Each scene shows the same named points in several views. A view is turned or mirrored, and shifted as a whole, has a little noise and may leave points out.
In the rows, 128 means zero.

Scene 1
View 1
k142: [117 119 140 101 169 120 101 137 109 155 188 145 122 106  84 115 152 128
 116 106 109 146 198 163  86 103 135]
k776: [160 135 132 107  97 111 107 143 132 142 177 131  73 140 111 125 138 125
 125 114 150 112 128 122 111 144 114]
k538: [158 154 122 159  96 135 112 155 159 154 142 130 105 113 104 124 111 154
 118 117 192 110 111 142 102 127  95]
k416: [141 138 121  83 105 115  84 150 113 136 197 115  72 133 111 119 132 112
 121 115 136 109 130 112 112 151 113]
k543: [172 127 125 147 107 141 125 140 145 170 152 130  91 108 124 122 129 150
 122 117 179 106 129 158 116 103 104]
k313: [176 158 125 126  83  97 111 120 188 171 126 142  98 133 107 116 131 160
  79 155 204  95 120  75  84  94  91]
k577: [104 152 133  84 143 101  72 156 113 133 186 133 119 120  69 116 137 119
 109 120 116 140 177 112  74 141 120]
k380: [125 139 120 110 140 142  99 139 131 147 187 117  94 119 107 108 124 133
 106  92 146 121 131 152 104 115 118]
k402: [140 139 161  96 120  90  96 145 134 152 145 145 117 145  90 114 134 130
 100 132 145 131 174  78  75  92  98]
k961: [127 144 104 112 130 143  91 143 129 151 191 113  91 103 106 112 122 136
 107 105 153 110 126 152 104 129 117]
k783: [129 151 114 130 134 127 106 127 155 142 186 139 104 115  79 120 141 148
 110  98 150 126 133 170  96 147 140]
k973: [151 134 117 105 105 113  98 145 120 142 194 132  78 115  98 132 150 123
 135 120 134 111 144 146 115 164 130]
k294: [138 141 118 100 120  97  96 133 130 145 192 144  97 113  78 130 161 131
 119 130 128 121 166 138  95 159 140]
k674: [182 125 146 117  94  87 122 126 148 166 151 159  90 134 101 131 162 140
 118 143 155 113 165 114 102 117 119]
k777: [142 148 108 102 106 116  86 144 134 151 179 119  89 110 103 119 132 133
 107 135 158 102 135 114 100 139 109]
k911: [185 132  97  97  82 106 110 111 154 176 177 129  61 112 126 123 156 141
 100 156 175  76 129 110 116 126 120]
k555: [151 145 117 114 111 137 108 124 157 154 173 114  74 139 126 104 113 141
  90  99 181 104  94 124 110 105 105]
k120: [151 150 127 112  97 110  91 154 138 152 156 129  99 117  99 122 126 135
 111 139 164 108 141 101  93 128  96]
k656: [178 159 113 127  69  82 109 122 178 155 157 151  83 127  84 137 157 152
 109 154 180  97 128 106  99 166 125]
View 2
k416: [120 130 146 140 119 100 142 108 137 136 156  83 144 122 149 100 126 112
 110 113 134 193 117 127 109  95  84]
k783: [156 128 145 143 121 110 150 132 126 117 172 116 111 129 128  77  55 136
  79 120 135 162 143  88 115 115  99]
k961: [134 127 129 137 100 109 143 132 128 126 158  95 128 133 148  80  75 109
  85 110 109 173 122 100 121  97 108]
k911: [127 114 124 116  73  99 149 138 101 143 151  86 144  95 106 107 133 130
 137 127 117 173 138 101 164 141  66]
k543: [139 142 126 142  78 115 172 164 105  85 143  99 119 128 112  84 105 117
 116 121  93 175 139  85 136 126 120]
k776: [131 135 146 145 113 103 159 123 127 112 152  94 136 122 125  98 131 127
 118 122 137 187 132 115 113 114  87]
k674: [156 147 162 122 106 107 156 146 102 112 149 113 102  98 101 115 146 127
 133 127 145 177 144  99 129 152  90]
k656: [147 110 120 132 112 124 168 130 115 140 150 128 133  87  93 106 126 170
 129 139 131 174 154 112 134 167  65]
k142: [164 160 193 123 129  99 112 140 113 127 181 103  59 130 149 103  77  89
  84  92 158 172 119  88 104 100 129]
k577: [159 144 166 121 146 114 119 117 134 152 158 117  94 113 160 112 107 101
  81 100 152 181 113 125  85 110 111]
k538: [142 131 105 150  94 136 183 154 124  88 126 120 139 123 120  80 107 130
 102 130  81 177 139 104 112 132 118]
k380: [144 135 143 136 104 101 144 132 126 109 152  92 129 138 150  81  82  99
  80 109 120 163 126  98 112  93 108]
k294: [145 130 165 135 133 108 131 119 124 151 182 111  96 112 130 106  93 135
 108 110 153 187 131 107 116 122  91]
k555: [143 125 113 126  81 100 168 135 119  93 125  91 165 124 133  78 110 105
  88 129 111 150 137 102 128 109  83]
k973: [121 131 155 153 121 104 143 119 128 136 179  93 118 125 129  94 100 138
 122 111 136 203 129 111 118 108  93]
k402: [178 154 160  99 124 113 139 135 116 117 118 125 103  92 140 126 157  88
  92 115 150 159 121 122  95 140 106]
k120: [149 135 129 123 112 128 150 135 123 132 136 122 119  99 129 109 128 121
 106 119 114 180 126 118 111 141 106]
View 3
k380: [141 162 102 132 125 139 122 115 115 127 119 133 134 172 189 132 132  76
 133 124 123 148 142 124 107 124 111]
k973: [129 153 107 109 143 144 119 108 163 129 138 116 144 155 157 119 124  84
  95 126 131 150 137  83 126 133 130]
k313: [ 94 165  68 191 137 144 159 176 115 127 110 155 139 124 129 135 145 170
 154 155 152 119 106  99 107 125 156]
k142: [167 175 142 110 151 175  84 122 141 160 117 123 150 164 208 169 129  92
 112  93 126 116 139 121 113 128  84]
k777: [121 147  96 128 133 139 139 128 133 132 129 145 138 148 150 131 129  99
 110 138 130 133 126 108 115 111 144]
k911: [ 88 166  62 162 153 153 136 133 148 114 118 132 133 132 155 108 127 115
 100 134 159 135 116  77 103 101 175]
k555: [114 162  69 170 128 127 147 126 102 105 113 138 128 168 172 112 135 100
 154 145 131 157 135 116 101 127 140]
k656: [110 152  79 163 137 140 159 144 172 132 121 123 150 121 115 124 135 137
 118 146 156 140 104  55 130 139 148]
k783: [156 162 104 142 107 142 130 123 148 145 114 115 143 159 171 137 136  76
 137 115 138 151 121  88 122 137  90]
k120: [116 150 100 129 138 140 136 146 129 135 133 150 142 143 137 134 137 126
 121 149 130 125 130 111 120 127 141]
k543: [ 95 189  77 144 112 146  96 158 113 125 120 124 136 162 166 102 151 107
 143 139 152 142 144  95 113 136 124]
k776: [118 158  97 130 154 144 131 114 145 116 132 122 143 157 157 117 126 110
 119 140 127 154 144  98 120 145 139]
k416: [128 139 105 114 159 136 139  94 140 114 139 137 139 159 160 124 116  90
 101 142 114 149 144 117 115 125 148]
k402: [134 156 127 143 175 164 130 146 122 140 124 152 151 139 159 172 132 167
 134 138 117 107 135 135 115 142 128]
k961: [135 158  93 124 114 134 123 121 118 133 122 138 130 168 176 124 133  64
 123 128 130 145 133 114 107 111 118]
k538: [105 170  80 141  94 126 127 166 113 130 129 137 140 155 132 110 155 112
 156 154 143 146 137  93 123 146 117]
View 4
k577: [100 106 111 173 180 159 163 150 141  80 213 179 144 138 129 150 121 120
 139 137 101 126  89  83 107 124 138]
k961: [111 109 116 160 137 203 135 127 142  92 152 138 126 145 177 126 120 117
 140 121 107 137  98  91 109 121 117]
k777: [108 119 122 154 140 189 159 134 150  90 170 152 144 140 164 119 112 130
 111 122 123 127 104 100  92 154 120]
k783: [ 88 120 108 159 159 174 144 114 141 117 160 121 114 118 173 140 113 114
 133 137 119 133  79 104 121 101 119]
k973: [108 151 140 183 164 172 152 140 129 101 178 141 145 137 178 124 110 114
 125 119 109 117  89 106 128 146 115]
k294: [101 142 120 180 177 165 172 139 143 109 190 154 149 128 161 138 116 112
 124 130 124 120  72 103 121 129 126]
k911: [130 157 132 143 136 194 162 134 157 123 136 155 142 153 181  98  96 128
  83 119 166 116  91 116  89 179 124]
k402: [116 103 117 132 168 129 150 137 159 100 190 192 120 148 101 137 106 140
 103 150 124 115 107  96  85 156 150]
k538: [100 102 130 123 117 155 134  90 155 108 141 114 110 129 165 110 126 141
 102 126 106 129 118 123 106 149 101]
k416: [112 135 138 173 152 194 134 159 120  72 179 160 138 155 171 116  93 118
 129 112 109 124 114  88 101 160 128]
k543: [133 123 138 130 127 161 120  99 158 120 120 130 107 153 166 104 129 128
 113 127 116 125 102 118 119 148 108]
k776: [108 145 143 158 155 163 133 140 125  97 167 145 125 143 166 117  92 123
 112 123 117 115 110 106 109 160 122]
k380: [113 106 115 155 147 190 121 131 138  92 154 145 112 148 163 132 112 115
 145 128 108 136 100  87 110 114 125]
k120: [107 111 127 141 140 162 158 125 153  92 175 156 138 140 146 117 116 139
  99 126 117 121 112 109  91 166 120]
k313: [107 108 114  93 122 156 161 102 175 124 142 153 116 134 137 106  96 158
  59 142 164 120 114 124  58 183 130]
k142: [131 114 110 176 191 150 144 137 157 109 178 180 126 153 128 157 141 101
 164 147 101 125  63  81 137  89 141]
k555: [109 114 120 125 123 200 111 124 134  99 131 136  97 149 171 112  85 129
 110 126 133 132 121  97  82 148 126]
k674: [127 151 137 139 167 128 154 123 157 134 158 162 127 146 138 119 105 128
  88 143 142 106  87 121 110 166 130]
View 5
k911: [112 118 142 148 159 155 125 106  87 109 139 101 161 127 101 171  89  74
 143 139 113 137 122 138 105 114 150]
k961: [158 120 130 145 175 161 125 130 108 106 123 121 159 167 157 146 122 141
 115 110 156 131 133 143 115  92 147]
k313: [149 124 173 114 165 130 124 134  74 143 140 118 107 145  94 163  55  43
 123 155 138 127  99 160 113 122 164]
k656: [120  99 163 144 169 154 103  96  91 138 140 107  96 107 107 148  70  85
 137 139 126 153 144 147 105 133 142]
k543: [167 103 135 127 163 112 121 128  84 103 139 133 156 142 157 152 114 109
 125 152 138 129  98 130 108 122 132]
k294: [126 107 136 161 152 189 113 111 128 142 125 114 125 152 134 133 123 138
 138 113 136 132 164 145 124 138 126]
k577: [136 123 130 145 160 201 120 146 140 174 111 125 132 186 146 117 115 144
 122  93 154 111 152 156 138 140 143]
k776: [132 118 118 150 175 167 111 119 114 150 125 134 159 122 138 131 105 116
 133 126 118 131 135 141 111 126 145]
k142: [160 116 121 148 124 186 129 139 141 148 118 138 146 207 155 124 167 157
 137 119 147  98 148 152 143 150 111]
k674: [132 105 141 137 141 150 115 119 105 157 138 129 132 135 115 138 103  86
 145 153 112 120 122 143 118 162 126]
k538: [172 101 152 121 187 114 112 130  81 116 136 129 123 136 162 144  85 112
 111 138 159 140 104 138 107 117 143]
k402: [147 131 139 120 154 173 125 157 119 197 121 136 127 179 119 125  92  89
 125 129 137  97 116 162 135 157 148]
k120: [134 115 144 130 178 155 118 138 102 149 126 113 137 152 134 139  78 103
 121 116 143 126 119 142 119 134 152]
k555: [174 135 125 134 187 144 123 129  94 116 128 143 162 144 139 152 106 105
 115 138 139 131 115 155 104  73 166]
k777: [131 122 139 143 177 169 121 131 107 129 123 107 147 154 136 147  91 113
 122 108 145 131 130 142 116 112 153]
View 6
k120: [148 150 145 147 139 136  91 159 156 156 104 143 119 110 143 161 145 125
 147 112 118 128 111 122 120 135 138]
k777: [130 141 143 132 142 128  86 154 150 144 104 145 111 114 163 159 132 118
 157 119 128 138 107 125 123 135 141]
k380: [ 94 122 123 113 142 122  76 140 145 164 134 131 124 112 156 154 125  99
 166 136  96 136 136 130 119 168 138]
k656: [172 153 167 143 122 154 127 163 190 141  82 176  88 108 136 177 138 130
 147 146 134 147 103 144 132 110 108]
k294: [130  99 154 135 152 139  91 162 152 150  89 155 121 117 147 165 107 113
 193 146 112 130 109 147 148 153 117]
k313: [169 199 142 159 109 155 117 130 170 158 121 165  87  87 118 147 167 126
 111 118 111 144  94 142 111  99 136]
k538: [148 150 143 137 126 128 111 153 173 151 122 120 119  94 150 169 167 114
 110 143 117 132 146 111  87 131 108]
k973: [118 109 151 110 149 137 104 176 151 145  94 150 126 125 162 183 110 114
 181 131 128 130 128 124 135 150 116]
k402: [148 152 127 167 142 150  82 152 148 190 113 156 129 102 102 143 142 127
 164  97  74 119  99 145 138 155 152]
k674: [146 147 147 137 127 171 134 159 148 167 107 172 118 102 111 170 129 115
 159 120 101 115 110 147 140 129 107]
k416: [111 137 135 107 148 129  82 173 152 153  99 152 119 132 162 177 117 126
 179 101 128 144 121 116 137 159 151]
k142: [102  78 130 142 161 136  74 141 121 175 123 132 152 102 132 138 106  86
 202 144  70 102 119 153 141 180 119]
k543: [122 147 140 117 123 143 127 144 140 153 140 129 124  93 150 169 146  95
 121 134 116 116 142 116  98 123 100]
k577: [127 103 137 157 165 124  53 160 147 171  93 139 137 119 139 147 119 123
 197 121  89 126 106 139 146 178 151]
k776: [122 143 140 108 135 143 108 170 160 160 108 156 118 120 146 185 127 122
 161 114 118 137 132 120 131 147 128]
k783: [119 103 143 125 140 121  89 141 175 150 116 136 113 104 155 159 127 101
 164 177  98 145 139 144 118 161 108]
k555: [107 174 119 102 119 130  97 131 165 154 141 148  97 107 156 161 145 110
 128 127 116 158 138 120 104 138 143]
k911: [128 170 152 111 119 158 130 145 140 132 111 176  88 109 157 168 120 108
 150 117 146 140  94 136 133  97 122]
k961: [105 122 134 117 144 115  76 144 147 144 126 126 117 111 177 156 128 100
 155 141 120 140 131 121 110 152 133]

In a view up to two points have been moved. Name them for each view, in the order of its rows, or write -.
view 1: k577
view 2: k538, k120
view 3: -
view 4: k416
view 5: k776, k555
view 6: k380
